Each row is a point on a tangle of strands that fork and nearly touch. The rows are in no order.
Two points are linked if the straight distance between their rows is under 55.8. Some points are linked to none.
<483>: [ -4 -19  -1   0 -16   8   2  21   5   3  -1   4  16   7   1  -9   9  15
 -14   8   6 -13   0   1   1 -11   5  -8  -5   0 -13   8 -15   5  14   4
  -3 -11   2   7  -5 -10   2 -11   2  14   0   1 -10   5 -16   0  -2   6]
<881>: [ 26  -7  -6  -5  -6 -18 -15   3  -9   2   5   1   0 -21  15 -10   3  14
  -2   3   2 -19 -15   3  22  12 -15  -8   7 -27  -4  -7  -8 -14   7   0
   7   9   0  -3  13   4  -6  -5 -15  20  -4   3   6   6  -2  13  -2  -9]
<800>: [ -2  -6   2   4 -15  15   4   2  -7 -13   3  -1  -2  -8  11 -13  -9  -1
 -15  -1   2 -20  -1   6   0 -16  -8  -8  -2 -10   0   0   4 -13  10   3
  10  -7  -8  -6   1  -5  13  -5   0   1  -6   1  -1  20  -6  11 -15  15]
<942>: [ 14 -17  -6   9 -19 -10  -9   5  12  10   2  -1   7 -28  -8  -7  24  24
  -5  12 -12   1  19   6   5 -11  14  -8  -1  -2 -16  15 -17   5  -6   1
  12  -3   1   3   4 -15 -20   7 -10  16   1   1  13   0  -6  14  19   1]
<426>: [  0  -7   3   5  -9  11  -1   7   1  -5   6  10  -2   2   9  -5 -12   6
 -14   6  -2  -4   1  14  -6 -12 -10  -3  -8   0  -2  -1   2 -13   4  10
  -5 -10  -7 -10  -3  -6   4   6  -4   3  -4  -1 -11  11 -11   4 -14   8]
<339>: [  8  -6   7  -5   9  -9  -7   0   4  -1  -1   3  -7   6  13   9  -1   0
   3   0   0  -3   4  -4   2  32  -2   1   7 -15  11 -21   1  -5   0  -3
   5  11   9   5   2  10   1  -5  -5  12   0   1 -11 -14   2   1  -5 -20]
<142>: [ 14 -19  -4   3 -20 -10  -5   4   2   8   0  -3   5 -31 -13 -14  20  22
  -5  -2  -6  -8  12   1   5 -22  10  -3   0 -11 -14  19 -18   7  -4   0
   9  -9  -1  10  18  -6 -13   9  -6  13  -4  -3  14  -1  -9   5  21   3]
<146>: [ -6  -8   9  -1   5  -5  -4  12  -1  -7  17   4  -5  -7  21   4 -19   5
   5 -17  14 -19 -12   2  -1  12 -17  -5  -2 -16  15  -4  10   1   6 -16
 -11   6  -4  -5  -3   7   0 -23   1  -4  11   0 -14   8  15  -7 -29 -16]
<246>: [ 13  -9   3  -6   1 -11 -11  11  -9   5   2   5  11 -10  20  -6   4  18
   2  -1  10 -21 -16   2  28  12 -11  -6   4 -21  -5  -6 -10  -7   8  -3
  -2   6   2   0   9  -3  -8 -13  -7  16   0   7   9   5   9   9  -1  -5]
<652>: [  3  11  -2   1  -1  10   7 -14  -2  -1  14   2  -4 -16 -11   5   2 -10
  -4  -5 -14  15   0   1  -9 -15  -6  -1  -3  13  10  11   9 -13  -8   8
   5 -13 -10  -7   0  -1  -2  14   4 -10  10   0   5   6  -2   0  -5   7]
<34>: [ 22  -8   5  -3  -7  -4 -12  -2  -9  -5   3   6  -8   8   3  -9 -12   5
  -7  -5   0 -10  -9   4   0   6 -12  -1  -5 -19   3 -14   8 -11   0  -1
  -6   1  -7  -1   6  12  12  -1  -9  15 -10   4  -9   5 -15  -2 -11  -5]
<883>: [  1  13   5  -1  13   0   2 -19  -6   0 -12  -6 -11   9  -1   2  -6 -14
   8 -12   4  12  -7   4  -1  11  -2  12   9   0   7 -10   8   6  -8  -4
  -1   3   0   1   1   3   5   9   3  -4  -5  -5  11 -11   8  -6  -3   0]
<479>: [ 31  -2   1   5  -8 -17 -20 -17  -4   6  18  12 -18 -22 -10  -7  -1  16
   4  -7  -9   8  -1  10   3   3 -14   6  -4 -16  -2 -10   4 -12 -15  -5
  -7 -11 -14  -6  13  10  -9  15 -12   3   0   1  -1 -10  -3  -3 -10 -11]
<951>: [ 21  18   2  -2   8   2   2 -23 -10  -2  -1  -4 -19  -2  -3   1 -13 -21
   3  -9  -6  12   1   0  -6   9  -9   9   3  -7  18 -12  10 -12  -8  -2
   6   1  -3   6   8  15  12  13   2  -1  -3  -2   4  -5  -1  -5  -6  -3]
<706>: [ -2 -16   2   7 -10   6   3  14   4  12  -8  -1  13 -19   7  -9  11  15
   0  -3   8   0   6   0  13 -18   7  -8  -4   4 -18  23 -22   8  -4   0
   8   4   3   6   4 -23 -15  -9  -3   2   1  -1  20   4   9  13  13  22]
<896>: [-12   6   8  -9   9  -4  -7  -1  -1   0 -31  -8  -8  35   3   6   2 -22
   8   3   9  14  -1   5   1  15  10  19   9   5   4 -10  -1  11   5  10
  -2   2  -1  -6 -11   6  16  13   4   1  -9  -5  -9 -11   4  -5   1   2]
<688>: [  7 -10   0   8  10  -3  -9   3   5   4 -10   1  -4  15   4   2   4  12
  -1  16  -2   8  16   4   7  26   6  -6   1   9  -9 -12 -10   5  -3   5
   0   7  10  -2  -8   0   0  -1 -11  17  -2   6  -6 -16  -2  12   6 -15]
<174>: [  4  -6   7 -13  17 -11 -10   2   6  -3  -6  -3  -4   9  14  16  -2  -4
  11 -11   9 -10  -7  -6  -1  32   2  10  10 -20  20 -23   5  -1   7 -11
   1  12   8   3   0  15  -4 -12   4  11   0   1 -10  -4   6  -7  -6 -24]
<967>: [  0  -9   6   9  12   5   1   3  -2   7 -13   1   4  22   8   4   7  19
   1  20   4   5  10   6  10  13   8  -2  -1   7 -14  -9 -18  22   3   7
   4   5  15 -10 -11  -2  -4  -2  -9   9   2   1  -5  -9   1  10   8  -6]
<927>: [ 17  -6   2   1   6 -10 -10  -1  -1   5  -4   0  -3   4   9   6   0   8
  -2  15  -5   2  11   5  10  30  -6  -2   3  -7   4 -19  -8  -4   1   5
   3   9   9  -3   0   6   3   1 -10  17  -6   6  -8 -12  -2  13   3 -20]
<188>: [-19   2  -5   0   8  -1   7   6  14 -15   7  -7  -5  10  -8   7  -5 -13
   9  -4   1   3  -1 -17 -18   7   7  -4  10   7  12  -3  21   1   3  -8
 -14   3   7   4  -7  11   3 -13  14 -12   8   1  -5   1  -1 -11  -5  -7]
<91>: [  1   5 -10  21  10   9   6 -18  10  -3  24   5   3 -17  -8   7   8   5
  -7   7 -16   6  23  -3 -18   1   3  -3  -6  14   4   4   2   4 -15  -4
  11  -5   5   2   4  -4 -14   0   6 -14   5   8   4   2  -6  12   7  -6]
<563>: [ -4   6   4 -16 -18   6   4  -3   7   6  13  -4   7 -17 -14   4  15 -15
  -6  -1 -13   6   4   7  -4 -19  -1  -1  -4   9  -6  21   1 -17   1  12
  12 -12 -12  -6   3  -7  -7   7  -1  -3   7  -6   9   1   0  -1   9  13]
<303>: [  2   1   4  -6  -7   7   4   1  -1   2  -7  -8  13 -17   9   1  10  -3
  -1  19  -5  -6  13   5   8   4  -4   4  -1  -2  -6   6 -16  -5   9  10
  19   2   3  -4   8  -2   2  -3  -7  -2  -5  -4   7   7   5  15  11   9]
<632>: [ 11  -1  -6  10   7  -9  -6 -12  -2   6  11   5  -1  -4 -16  -1   8  11
   5  -4  -7   3  -3  -5  -3   7   4  -3   3  -8  -2  -8   7   1 -16 -10
   1   1   0  16   8   5  -5   0  -1   7  -1   8   4 -14  -5   1   9 -19]
<192>: [ -5   5  -5   1  -1   2   9  -3  -5   3 -18   1   8  19 -18  -6   9   1
  -2  12   4   9  -1 -10  -3 -20  15   5  -8  12  -8   3 -10  13  -1   6
  -7  -1  -1   4  -7  -5   3  10   9  -3  -9   4  -6  -1 -21  -1  18  13]
<293>: [-19  14 -13  -2   5   8  13  -7   6 -12  10 -11  13  -8   1   9   2 -17
   7   3 -14   3  -5  -9  -9  -5   2   1   1  19   2  11  11  11   7  -2
   9   2   6 -11  -4  -9  -1 -13   9 -27  12  -1  11   9  10 -10   6   5]
<680>: [-12   3   7   3  10   9  -3   4   1  -4 -19  -3  -9  34   7   4  -5 -10
  -5  10   6   8   6   0  -3  16   7   5   6  11   3 -11   0   6   3   9
  -5   0   0  -7 -15   1  12   5   1  -6 -10   2 -12  -7  -2  -1  -4   3]
<713>: [ -3  -4  -2   3 -10  15   9   7   4   1 -12   0  10  12  -5  -5   7 -10
 -20   7  -4   0  16  -3  -2  -7  15 -12  -1  24 -10   5  -8  -5   4   7
   7  -1   8   6  -9  -5   7   6   6  -1 -14   0   3  -3 -13  15  11  26]
<950>: [ 14   3  -7  12   0 -13  -6 -10   1  10   9   9  -4 -11 -17  -2  13   2
   2   2 -14   9  18  -4   5  12   8 -11   3   7  -7   2   3 -11 -13  -4
   3   6   2  20  12  10  -3   8  -1  11  -6   8  13 -22  -6   8  18 -11]
<474>: [-11   7   5  -5   0   7   6   5  -5  -9  -9  -4  -1  17   6   1  -5 -11
  -8   3   5  -3  -7  -5  -1   7  -4   2   0   3   1   1   6  -2  10   7
  -3  -1   1  -3  -9   2  16  -2   4  -3  -4  -3  -6   4   1  -4  -4  11]
<269>: [-12  -2   8 -18 -12  -4  -2  20   2  -7  12   0   8 -16  12   1  -2 -11
  -3 -10  -1 -23  -6  -7   4   4 -14 -12  -6 -12   0   7   9 -25  13  -3
   1   2  -4  -2   5   7   8 -25  -3   2   3   1  -6  12   9  -2 -14   2]
<201>: [ -7  -3   2  -1  -2   0   8  15  -4  15 -11  -6  13  -5  11  -8   8  18
   6  -3  13 -11   0  -4  24  -8   4  -8  -3   1 -23  16 -26  14   4   3
   2   6   9   2   0 -20 -11 -15   1   8   4   1  13  -2  18   8  11  14]
<344>: [-18   4  13 -17 -21  -3  -8  23  -3  -6  -1  -3   4  -2  12  -2 -10 -16
  -8 -10   1 -16 -10   6   3  -3 -17 -11  -5  -3  -2   4   7 -26  16   4
  -5  -8 -14  -7  -6   1  12 -12  -3   0   0  -5 -11  13   9  -6 -17  15]
<1030>: [ -8   7  -2  -1  -3  13   7  -2   7  -1  -1   5   0  12  -6   3   2 -16
  -6   3  -5  11  12  -2  -3   0   8 -13   3  30   1   9   8 -10  -3  11
   5   2   1   0 -15  -3   3   9   5 -13   0  -2   7 -10   2   8  10  20]
<831>: [ -2  -9  12 -13  -7 -12 -13  22  -4  -3  13   6   0  -7  21   3  -9   4
   3 -15   6 -28 -14   3   8  13 -14  -8  -4 -23   6  -4   5 -19  12  -4
  -7   7  -3  -5   6  11   1 -21  -6   6   2   3 -16   7  12  -2 -21  -8]
<1032>: [ -2  -4   3  -9  16 -11  -7 -10  14  -5 -11  -7 -10  11   7  18 -10 -12
  13 -14  11  -2  -4  -6 -13  16   6  23  10 -24  27 -23   7  14  10 -15
   0   3   3  -3   4  15  -2  -1   2  10   2  -3  -8  -9   5  -9 -13 -25]
<828>: [ -5  18  -1  -5  -2   3  10 -15  -7 -10  16  -4 -13  -7 -11   8 -10 -21
  -3 -11  -7  13 -10  -3 -18 -14 -12  -1  -1   8  19   5  15 -12  -5   1
  -6 -10 -10 -12  -3   5  -1  16  11 -13  17  -5   7  10   2 -17 -10   3]
<124>: [ -6  13   2 -13   4  -2   6  -3   2 -16  10  -3 -10  -3   4  13  -6 -25
   1  -4 -12   5  16  -7 -15  23 -14  -5   0   7  13  -4  13 -20   3   8
   9  13   4  -1   4  16  14   1   5  -2  10  -7  -4  -4   9  -7   2  -9]
<727>: [-12  19 -12   6  14   8  12 -20  -4 -10   1 -15   2   7  -6   8  -5 -11
  10   3  -9  17  -6 -11 -10  -5   7   9   9  23   6   2   7  15  -2  -2
   5   2   7  -9  -4  -2  -2   4   9 -27   5   1  10   5   2 -10  14   9]
<233>: [-14  -3   3  -3  -6   2   3  18  -5   8 -11   1  12  10   6 -13   1  13
   7  -5  17 -17 -14  -1  14 -10  -2  -1  -1   4 -15  19 -13  13   6  -3
  -7  -1   3   8  -7 -13  -2 -16   4  -2   8   0   7   6   9  -6   2  16]
<940>: [  4   2   4 -13  -4   2   0   8  -4   4 -15  -3  14   2   4  -3  11  -2
  -1  11  -3  -7  -1   3  16  11  -5   2   0  -2  -9  -5 -16  -2   8   9
  10   5   5   5   9   1   8  -2  -7  14 -12   4  -2  -8   2   9  13   2]
<187>: [ -6  -2   1  -8 -10  -8   0   1  -3  -7  26   5  -3 -27   3   6 -11   0
   8 -18  -8  -3  -9  11 -10 -13 -17   0 -16 -14   8   4  10 -12  -3   0
 -12 -11 -20 -13   8   7  -4   1  -9 -14  10 -11 -15   7   9 -14 -16 -12]
<1028>: [ 32   4  -5   4  15 -13  -2 -21 -16   4   3  -6 -10  -6  12  -2  -8   3
   8  -7  -5   2  -4  -1  10  28  -4   6   5 -21   5 -15   5  -1 -10 -10
  10  13   5   3  15  11   1   0  -6  10  -5   3  11  -8   6   6   1 -14]
<864>: [-13  -5   4  -2 -15   6  -1  25 -11   5 -10   2   9   1  10 -22  -5  13
  -5  -7  20 -22 -17  10  15 -27  -3  -1  -1  -5 -15  20 -13   4  14  -7
  -8  -3  -8   3  -5 -14   5 -14   3   1   1  -3   4  18   3  -7 -12  21]
<155>: [  6   4  -5  11   3   0   6 -12  -1   3  -2   1   6   0 -15  -2   9  -4
  -3  12  -7   4  17  -7   5   8  18 -14   4  17  -3  -3  -2  -9  -7  -4
   5  11  12  19   7   8   4   3  -1  10 -13   7  12 -18 -10  17  20  -5]
<363>: [ 20   1  -2   4  12  -9   5 -16 -14   7 -10   0   3   4 -11  -8   4  13
   6   1   4   2  -5  -6   7  -2   4   7  -1  -7  -1 -11  -9  12 -11  -7
  -2   4   6   8   7  10   4   7  -4  12  -5   8   2 -11 -13  -1  12 -10]
<143>: [ -1  12  -7   3  -3  14  11  -7  11  -2  12   3   4  -8  -4  10   7 -15
  -9   8 -19   9  27  -3  -8  -1  11 -13  -2  33   0  13   6  -9   0   9
  17   1   7  -4  -4   5  -6  11   4 -14   3  -2   4  -7  -1  15  15  15]
<866>: [ 16   3   3   3   5   1   0  -8 -19   3 -28   3  -1  26   2 -14  -7  -2
 -10   6   8  -1  -8  -1   6   3  -2   4  -6   0   0 -14  -7   6   4   6
  -3   1  -2   2  -5   5  17  16  -2  11 -22   5  -7  -4 -14   0   2   3]
<520>: [ -2   8  -8   8   5  11   6 -13  14  -3  19   3   0 -14  -3   6   7  -3
  -4  15 -21  11  31  -4 -14   5   5   0  -7  19   3   6   3   0  -4   6
  17  -2   6 -10   5   1  -9   7   0 -15  13   2  -4   2   4  13  13   0]
<475>: [-11  10   4 -20   7  -7   1   3  14 -10  -6  -7 -15   4   8  16  -4 -28
  11  -9  -2   1  13 -10 -10  30  -2   1   9   1  17 -10  11 -12   9   3
   5  13   7   1   2  15   8   1   3   1   2  -9  -4 -15  14  -6   1 -13]
<643>: [-18   3 -13   3  10   1  12   7   4  -5  -6  -9   7  19  -9   3   4   5
   7  12   2   3   1 -20  -6   2  22   0   7  13  -7   2   1  21   2   2
  -4   7  17   2 -10  -3   1 -11   8 -14   0   2  -1  -3  -5  -1  19   2]
<207>: [ 27  -4  -1  -4 -17 -11  -5  -7  -5  12  -1   2   2 -28 -13 -17  19  15
  -4  -1  -8  -6   0   2  11 -14   0   1   2 -15 -11   5 -14  -2  -8   1
   6  -8  -2   9  20   0  -5  11 -11  11 -11  -3  15  -2  -6   4  16   6]
<1034>: [-15  -2  -7   5  12  -1   7   6   6  -7  10  -3   7   5 -10   3   8   3
   6  -4  -1  -3  -1 -16  -8   9  12  -8  11   7   0   1   7   7  -1  -7
  -5   8  12  13  -3   1   0 -18  10  -8   3   4   1  -7  -1  -3   5 -10]
<211>: [-15   3  -7  -3   5  -3   8   7  -1  -6 -22  -7   6  33 -13  -2   0   2
  10  11  12   7  -5 -17  -5  -8  20   4  -2  17  -6   7  -2  23   3   5
 -11   6  10   3 -11  -3   6   1  11 -10  -3   1  -4   1 -11  -4  20   6]
<216>: [ 11 -11  -1   3 -16   4  -3  -1  15   9   2   2   5 -20  -7  -2  17   6
 -10  16 -17  10  26  10   0  -3   4  -2  -7   7 -11  10  -6  -3  -2  11
  20  -3  -4  -9   5 -13 -12  13 -10   4  -3   2   8   1 -12  17  11   9]
<974>: [  7 -16   7  -1  -2  -9 -13  21  -7  12  -1   6   8   9  17  -2   1  23
   5  -5  11 -20 -19   4  21  10  -3  -3   4 -15  -4  -4 -12   4  12  -3
  -6  -2   3  -2  -5   2  -6 -15  -4  19   6   5  -6  -3   3   0  -8 -10]
<721>: [-10  17  -5   4  19   6  11 -21  -5  -8 -13 -14 -11  15   1   6 -14 -14
   9   1   3  14  -6  -9  -8  -1   2  11  12  13   9  -8   7  18  -7  -3
   3   4   3  -9 -10   0   4   5   8 -20  -3  -3   8   5   7  -9   3   7]
<438>: [-12  13  -6   7  10   1  -2  -4   8  -5  17   3  -9   3 -14  12 -13  -8
   4  -4   2  13  -8  -7 -28 -15  -6   9  -4   4  15  -1  20   6  -9 -13
 -17  -4  -9   0  -6   2 -11   8  14 -17   6  -1 -10  12   2 -21 -15 -15]
<929>: [-10  -5  12 -21 -21   6   3  11   4   7  -1  -4  16  -9  -4   0  11 -12
  -5  -1  -1  -2  -4   9   1 -17   1  -1  -7   1 -13  14  -4 -11  10  15
   5 -12 -10  -3   2  -9   5  -1  -1  -3   6  -8  -1   8   0  -4   3  16]
<73>: [  1 -11   2   7   7  -3   1  14 -11   9  -2   1   7  16  12  -1   5  24
   6   0  17 -17 -15   0  15   8   4 -10  10  -6  -5  -3 -12  12   8  -4
  -8   6  13   6  -8  -1  -8 -20   0  14   9   4  -1  -7   1  -3   0  -9]
<916>: [-17  -5 -10   6  -4  12   5   4  15   0  20   6  12 -10 -15   7   9   5
  -6   3 -10   8   7  -2 -15 -23  11  -8 -12  13  -8  16  14   7  -4  -3
  -1 -11  -6   7  -5  -7 -15  -2  13 -17  10  -1  -1  12 -12   1   5   6]
<960>: [ -5   2   3 -16  -9  -9   3   6  -3 -16  19   4  -1 -26  11   5  -5 -11
   0 -11  -8 -11   0  -2  -6   2 -22  -7 -11 -10  11   2  10 -20   5   5
   0   2  -9  -9   4   9   6  -6  -6  -5  10  -4  -9   9   8  -2 -11  -8]
<503>: [ -2  -5   0  12   9   6   6  -4  -8   7  -5   6  -2  15  -3  -4  -2   9
   1  -1   8   7  -8   2   3  -6   2   0   3   7   2   0   0  12 -12  -2
  -8   2   4   3  -9  -9  -2   1   0  -3  -4   5   3   0  -1   2  -1   5]
<470>: [-20  -2  -8  -4  -4  14  11  12  16  -9  13   1  10   8 -15   8   6  -2
  -5  10  -8   1   7  -7 -18 -12   9  -6  -6  12   3  12  17   7   7   2
 -10  -5   2  -1  -5  -5  -3 -13  14 -17  11  -2 -10   9  -7  -3   4   3]
<846>: [  6  -7   2   7   4  -9 -10  -6  -3   7  19   9 -15  -8  -4   2  -8  10
  13 -18   2   3 -17   7   0  -3 -10   4   0 -19   4   1  10  -2 -14 -16
 -16  -9 -12   4   3   1 -10  -2  -2  -3   2  -5   0  -2   7  -8 -18 -12]
<256>: [ -2  -2  -4  10  -1   7  10   1  -1  -6  -7   2   3  18  -6  -7   0  -4
 -16   9   1  -3  10  -9  -2  10  18 -17   4  17   0  -4  -1  -4   2   5
  -1  10  15  12  -8   2   9  -4   3   7 -12   6  -2  -9 -11  10  11   5]
<432>: [  9   0   0   5  -2   5   4  -9  -8   9 -20   4   8   8 -12 -14   7   1
  -8  12  -3  13   3   3   0 -18   8  10 -12  14 -10   0 -15  11  -2   6
   5  -5   0  -4  -2   1   4  21  -5  -2  -9   1   3  -2 -20   4  18   9]
<12>: [ -4   1  -1   6  23  -3   1  -3  -7  -1   3  -6   1   0  16   4   0   5
  14  -9   8  -1 -13  -5   8  14  -4   4   6  -3   4  -1   3  15  -3 -13
  -2   6  12   1  -4  -8  -7 -15   5  -7   2   5  10  -2  15  -1  -6 -11]
<1029>: [ 17 -12   0   4  -5 -12 -16  -3  -4   6  19  14  -8 -16 -14  -3   3  18
   7  -7  -9   2 -13  12   2  -8 -11   8  -3 -15  -4  -3   4  -4 -13  -7
 -15 -13 -14  -6   6   5  -5   7  -9  -2   0  -2 -11  -5  -4  -5 -10 -14]
<121>: [ 17   2   3   0 -13  16   1  -4  -1  -5  -4  -9   6 -35  12  -7   1   0
 -12  13  -6  -5  12  12   5  -9  -8   4   0  -7   0   5 -12  -6   5   9
  25  -4   1 -10  12 -10   1  10  -7   1  -5  -3  14  14   4  12   1  15]
<523>: [ 14   9   5  -3   7  -6   7 -10 -17   2 -23  -2  -2  22  -9  -9  -1   1
   1   1   8  -1 -14  -7   6  -1   2   9  -5  -8   0 -10  -6   8  -2  -1
  -5   5   3   9   5  10  11   6  -1   8 -10   5  -1  -8 -12  -6   7   0]
<826>: [ 25  -8  -2  -1  -8  -8  -1   1 -14   7 -16  -1   6   4   3 -11   3  12
  -6   2   1 -13  -4   1  21   7  -2 -10   0  -9 -15  -9 -20  -5   7   8
   6   7   6  13  11   1   6   2  -9  28 -16   7   2  -9  -8   7  13   0]
<848>: [ 27   7  -1   0   7  -6   0 -13  -9   4  -2  -1  -4  -8   5  -3  -6  -3
  -3   6  -8   0   3   1  16  23  -9  -1   5 -12   0  -9   1 -11  -5   1
  14  11   5   3  16  10   7   6 -11  10  -9   4   6  -8   3  12   2  -5]
<797>: [-14  20 -12   8  15  -5   5 -17  10 -12 -18 -15 -17  24  -7  11 -16 -23
  11  -1  13  22  -3 -11 -13  -3  22  18  20  10  19 -11  16  17  -7  -8
 -10   2   0   0 -13  -3  -2  14  15 -13  -5   0   3   0   4 -16  -4  -5]
<352>: [-17  -6   5 -12 -15   5  -7  26   6   6   1  -1  18 -20  18  -6   5   9
   2  -1   7 -10   2  15  14 -13  -3   0  -8  -6 -17  20 -14  -2  10   3
   9   1  -5  -6   5 -23  -8 -23  -7  -7   9  -6   8  16  21   4  -6  12]
<126>: [  0   1  -9  19   5  12   3 -11   9   2  18   7   7 -10 -21   1   9  10
  -7   4 -10   8   9   0 -16 -19  10  -4  -7   8  -3   9   5   9 -16  -6
  -1 -10  -3   5   3  -5 -12   5   6 -10   7   6   1   6 -11   3  10   2]
<465>: [ 21  -3  -4  -4  -6 -16   0  -5 -12  14 -10  -2   8 -12  -6 -18  12   9
  -1  -5  -2  -6  -4  -6  21  -5  -2 -11   1 -10 -11   5 -17  -3  -5   5
   3   6   3  17  19   4  -2   6  -6  15 -12   3  15 -11  -8   4  18   5]
<472>: [-10  -7   9 -18 -15   0  -4  20   4   9   3   2  13 -12  13   1   8   7
   1   1  -3 -11  -8  12   9  -2  -8  -1  -6  -6 -10   8 -12  -7  13   3
   2  -7 -11  -3   5  -9  -5 -13 -10  -1   7  -5  -4   6  13  -1  -3   7]
<510>: [-12   6  -6   9  18  -4  -6 -12  21  -4 -14  -3 -17  24 -11  12  -8 -15
  10  -2  14  22   3  -4 -16  -1  22  22  13  -3   9 -19  11  11  -7 -12
 -10   1   0   6  -8   5  -4  17  10  -4  -2  -3  -6 -11  -1 -13  -4 -17]
<907>: [-15   5   4 -14  11  -4  -5  -4  13 -12 -22  -9 -16  23   4  13  -6 -28
   9  -4   7  11  11  -1  -7  28  13  15  16  -1  13 -15   4   6  10   6
   5   7   3   0  -8   9  11   9   3  -1   0 -11  -7 -17  16  -8   1  -6]
<869>: [  0  -8  -2  15  13   3   5   3  -9   7  -5   1   5  15   0  -3   0  21
   6   7  12  -3  -8   1   9  -4   6  -3   1   1  -7   2 -14  22  -2  -2
  -8   4  12   3  -6  -7  -8  -9  -2  11   8   5   3  -2  -2   0   5  -4]
<457>: [  4   9   1  -2   3  -7   0 -12   2 -11  13   3 -18 -11   0   9 -12 -17
   7 -18  -6   7   4  -5 -14  14 -14   6  -1  -8  17  -7  10 -11  -9  -3
   1   6  -1   2   6  14   6   2   3   0   7  -2  -2  -3   7  -6 -12 -12]
<993>: [ -6   9   0   8  14  -4  -7 -15  17  -1  -3   6 -24   9  -8  10 -10 -16
   5  -9   9  24  14  -1 -20  -1   8  15   3   2  15 -12  14   2 -12  -8
 -12  -3 -10   4  -7   2  -3  21  10  -3   1  -8  -5 -12   3  -9 -11 -15]
<714>: [ -4  -5   5   0 -24  13   0  13 -11   0  -5  -2   6 -10  12 -21  -7   5
 -12  -5  16 -22 -10  11   8 -27  -2  -4  -3 -11  -9  10 -11  -1  14  -2
   1 -11 -10  -2   6 -12   8  -9  -1   3  -9  -6   6  22  -3  -1 -13  23]
<170>: [-21  13  -5   0   1  -7   4   3  12 -16  11  -5 -17  11 -10  16 -16 -18
   1  -7   6  10   0 -16 -25  -6   1   1   5   3  20  -2  25  -2  -5 -12
 -17  -3  -9   1 -10   4   3   2  17  -9   8  -5  -9   8   1 -21 -14  -9]
<728>: [  2   1  -4  14  11   6  -2  -8  -1   6   4   7  -6  14  -6   1  -8  16
   1   7   6  11  -7   6  -5 -14  -5  14  -3   4  -1  -2   3  13 -13  -4
 -14  -6  -1  -4  -8 -10  -3   8   0  -6   1   4  -5   8  -7   0 -11  -3]
<177>: [-11   4   5  -7  -6  -3   1  -4  -1  -4  18   6 -12  -9  -2   8 -10  -6
   8 -15  -6  10 -10  14 -13 -13 -18   2 -11   2  11   5  15 -12 -14   0
 -13  -9 -19 -16  -6   4  -3  11   1 -15  16  -8 -10   7   7 -16 -19  -6]
<80>: [ 17   4   3   4  -3   5  -2 -10  -6  11 -19   1   4   8  -7 -13   3  -5
 -13  13  -5   8   8   6   8  -2   0  -1  -6  10  -8  -8  -8  -8   2   9
   7  -1  -3  -1   1   1  13  23  -6  10 -19   4  -1  -7 -17   5   7  11]
<345>: [ -5   6  -8  12  12   8  -2  -4  -4   0  11   8  -5   1 -14   3  -9   6
   6  -2   5  11 -18   9 -10 -23  -3  14  -6  -1   6   3  14   8  -9 -11
 -15  -7  -9  -6  -5  -4  -7   8   1 -17   3   1  -3  15   1 -10 -16  -3]
<911>: [  3 -15   1   5 -12  10  -3   5  12   1   4   9   4  -4  -1   3   1  10
 -13  12  -9   3  14  14  -5  -8  -4  -3  -8   5  -5   5  -2  -4  -1  12
   3 -10  -5  -9  -4 -10   0   3  -9  -2   1   1  -7   7 -11  12  -4  10]
<382>: [-19   9  10 -17  -7   2  -2  16  -3  -5 -14  -7   3  17  15   6  -4 -17
  -4  -3   6 -14  -9  -2   1  12  -8  -2   2   4  -2  -1   8  -9  19   7
   0  -3   0  -9  -9   4  17 -12   5  -3   4  -3 -10   9   8 -10 -15   9]
<836>: [ -2 -12   4   6   7  -2  -5   9  -4  -2  23   9  -6  -6   5   4 -14  15
   8 -15   8  -8 -15   8   1  -3 -13  -7   0 -10   8  -1   6   2  -2 -15
 -13  -1  -3   1  -1   3  -9 -14  -2  -2   5   0  -7   4   9  -6 -25 -16]
<412>: [ -9 -11   3   0 -11  13   0  13   2   8   1   2  12 -19  11  -8   1  10
   2  -3   0   0  -1  11  10 -22   0  -1  -4   5 -18  24 -11   4   0   1
   6  -6  -4  -1   3 -21 -16 -11  -5 -10   9  -8  17  13  14   7   0  27]

A fork is a point with three links, a tip a point with one. Leave the first point through the second and follow the links. Name the first fork or tip that comes.
<269>, <831> -> <479>
<233>, <864> -> <121>
<563>, <652> -> <269>
<713>, <1030> -> <470>
<896>, <907> -> <721>
<188>, <170> -> <869>

A fork is a point with three links. Follow the links from the first point to the second and name the forks in between, in order.
<907>, <831> -> <269>
<688>, <188> -> <869>
<797>, <680> -> <721>
<80>, <848> -> <869> > <927>
<339>, <246> -> <927> > <869>
<727>, <187> -> <721> > <269>

Follow the links from the first point to the second, and from the first to the third. Name the last point that the two ways share.
<836>, <706>, <907> -> <269>
<927>, <211>, <246> -> <869>
<907>, <177>, <479> -> <269>
<339>, <345>, <974> -> <869>

Name the points in between on the shortest way along the links from the first point to the second, in order.
<91>, <432> -> <520> > <143> > <1030> > <713> > <256> > <155> > <950> > <632> > <363> > <523> > <866> > <80>
<836>, <457> -> <146> > <831> > <269> > <344> > <382> > <474> > <680> > <896> > <907> > <475> > <124>
<412>, <216> -> <706> > <201> > <233> > <864> > <714> > <800> > <426> > <911>
<73>, <80> -> <869> > <503> > <728> > <345> > <438> > <170> > <188> > <1034> > <643> > <211> > <192> > <432>
<907>, <993> -> <475> > <124> > <457> > <951> > <883> > <721> > <797> > <510>
